A landscape with many valleys, sampled at points; each row gives a point and its height.
A ball rolls from a point to whichever of its 5 nearest points has the largest drop for the distance, and stops where none of them is lower. Distance is the straight distance between rows; heights are no part of it.
J376: [-21   0  31  -5   1   5  22   2   6 -31]  (h 819)
J768: [ -4 -16  -4  10  -6 -12  -6 -13  10  19]  (h 654)
J401: [-13   2   1   0   4  18   1   3   8 -23]  (h 785)
J668: [ 28   6  -3  -4  11   2 -15  19 -24  12]  (h 301)
J911: [ -4 -12   3  10 -11  -6   4  -4   6  15]  (h 787)
J484: [  0  -1  33  -5 -18 -14  11  19  -2 -20]  (h 843)
J365: [  0  10 -33  -7   5  -2  -9  -8   8   2]  (h 715)
J593: [ 11  -7  19   0 -15  -7  -8  20  -5  -9]  (h 743)
J259: [  5  11 -16  -3  25  12 -11 -15 -12  10]  (h 455)
J353: [  0   5 -19   2  15   0 -17 -13  -1  10]  (h 472)
J84: [-19   1  18  -3   3  19  11   1   5 -31]  (h 847)
J778: [-23  -1  15  -7 -12   0   9  -4  17 -28]  (h 770)
J129: [ -6   8 -25  -5  -6   4   2   2  14 -12]  (h 568)
J329: [  4  -9  10   8 -10  -4   4   9   6   7]  (h 643)
J354: [  5  -5 -11  10   8 -10  -4  -4  -7  25]  (h 247)
J359: [-15   8 -12  -7 -23   3  11   0  21 -20]  (h 739)
J559: [ -5  -7  22   6 -21 -12  13   1   8  -2]  (h 783)
J638: [-12  -2  11   6   4  16   6   2   3 -10]  (h 688)
J400: [-16  -5  -1  -5 -19  -6  -5 -12  21 -13]  (h 532)
J957: [ 17  -1  -5   4   1  -6  -4  13 -14  10]  (h 337)
J604: [-16   5   3 -10 -21  -4   5  -3  22 -31]  (h 732)
J352: [ -2   7 -29  -6  11   7 -12  -7   3  -2]  (h 140)
J295: [-16  -6  29  -1 -11  -2  18  -1   8 -18]  (h 806)
J601: [ 21   9  -9   3  12  -3  -2   7 -19  20]  (h 209)
J258: [  6   6 -14   5  22  -1 -11 -10  -9  20]  (h 336)
J986: [ 21  12  -3  -8  28  23  11   4 -24   6]  (h 384)
J161: [ 16  10  -9   6  14  -9  -3  -2 -14  28]  (h 283)
J22: [-17   6 -11  -8 -32 -10   9 -10  26 -11]  (h 800)
J38: [ -8 -19   6  10 -19 -13  -1 -14  11  13]  (h 884)
J75: [ 18 -12   8   0  -4  -3 -15  21 -10   2]  (h 616)
J751: [ 19  19  -7  -4  31  20   0 -10 -22  15]  (h 269)
J784: [ 2 -5 -5  9  7  4 -1 -1  1 12]  (h 207)
J23: [  7 -11  -8  14  -4 -18  -7  -5   1  29]  (h 201)
J324: [ -7   0  -9  -3  11  19  -3   1   0 -13]  (h 850)
J613: [ 23  13  -8  -1  18   4  -2   6 -24  17]  (h 145)
J915: [-2 -4  8  7  3 13  8  7 -2 -3]  (h 591)
J749: [  0  -4 -12   6   9  -3  -6  -9   0  15]  (h 403)
J517: [ 13   0  -9   4  15   0   0   0 -10  19]  (h 246)
J762: [-19  -3  -4 -15 -34 -18   3 -15  26 -11]  (h 722)
J490: [ 10  18 -16  -8  25  13 -11 -20 -14  16]  (h 412)
J713: [  7   4   6   2  10  17  12  16 -17  -6]  (h 801)
J696: [ 2  0 15  5  4 12 14 19 -6 -9]  (h 710)
J594: [ -3  -6 -18   2   4  -7 -15 -12   9  11]  (h 70)
J641: [-21 -10  23  -5 -18 -14  11 -15  11 -12]  (h 856)
J757: [ -6  -2 -15  -1  11  10  -5  -4   5 -10]  (h 723)
J618: [ 7 -4 -2  7  3  3  7  7 -7 10]  (h 405)
J761: [  6  20 -30  -9  19   4 -17 -16  -6   8]  (h 610)
J823: [-17  -9   4  -7 -24 -11  -3 -14  21 -16]  (h 612)
J482: [ 15  10  -8   2  24  11   3  -2 -17  16]  (h 116)
J309: [-12 -10  -5  -1 -18 -11  -8 -10  20  -3]  (h 213)
J120: [-3 -2 21  9 -5  6 14 11 -3 -8]  (h 703)
J692: [-11   0  34  -1 -13 -10  24   7   0 -20]  (h 813)
J514: [-10  -7  34  -5 -15 -20  23   4   4 -14]  (h 841)
J303: [ -7  -7  -9   8   1  -1 -10  -9   8   6]  (h 501)
J863: [ -9  -1  27   1  -5   8  20   8   0 -17]  (h 762)
J12: [-14  -9   1   2  -8   3  -6 -11  13  -8]  (h 664)
J426: [-18   1  -1  -9  -7  11   0   0  17 -27]  (h 784)
J590: [ 14   3   0   1  14  10   7  14 -17   5]  (h 807)
J228: [ -6   1 -21  -2  -5   2  -5  -3  15  -5]  (h 221)
J80: [-18  -5  19   1  -7   4   7  -3   9 -17]  (h 775)
J91: [  6  20 -28  -6  15   2 -20 -18  -5  15]  (h 535)
J313: [-19 -14   8  -2 -25 -16  -2 -17  16  -2]  (h 685)
J765: [ 26  18  -4  -6  24  14   2   5 -25  13]  (h 252)
J961: [ -5  -5 -20  -3 -10  -5 -11  -8  19  -2]  (h 646)
J330: [ 23   5  -7   2   7 -12 -15  11 -15  23]  (h 327)
J758: [ -4  -6  40 -11 -21 -26  18  14  -1 -26]  (h 861)
J631: [-2 -1 -9  2 23 12 -4 -5 -7  7]  (h 608)
J787: [ 15  -5   0   7  -4 -11  -5  14  -8  15]  (h 439)
J853: [ 25  -5   3  -5   7  -4 -23  16 -17   9]  (h 459)
J364: [ 16  -1  10   1  -3   8  -2  24 -13  -7]  (h 769)
J456: [ 11   1   6   5  -1  12   7  19 -10   0]  (h 728)
J287: [ 16   2 -11  12   3 -21 -11  -2 -11  36]  (h 477)

For each start below, name the point where the ball stops.
J91 -> J482
J161 -> J482
J604 -> J309
J359 -> J309
J787 -> J482
J259 -> J482
J22 -> J309
J641 -> J309
J329 -> J784

For each start below, name every point that the ball comes to, in order.
J514 -> J559 > J329 > J618 > J784
J692 -> J863 > J120 > J915 > J618 > J784
J778 -> J604 > J400 > J309
J84 -> J638 > J915 > J618 > J784
J330 -> J601 > J613 > J482
J80 -> J638 > J915 > J618 > J784
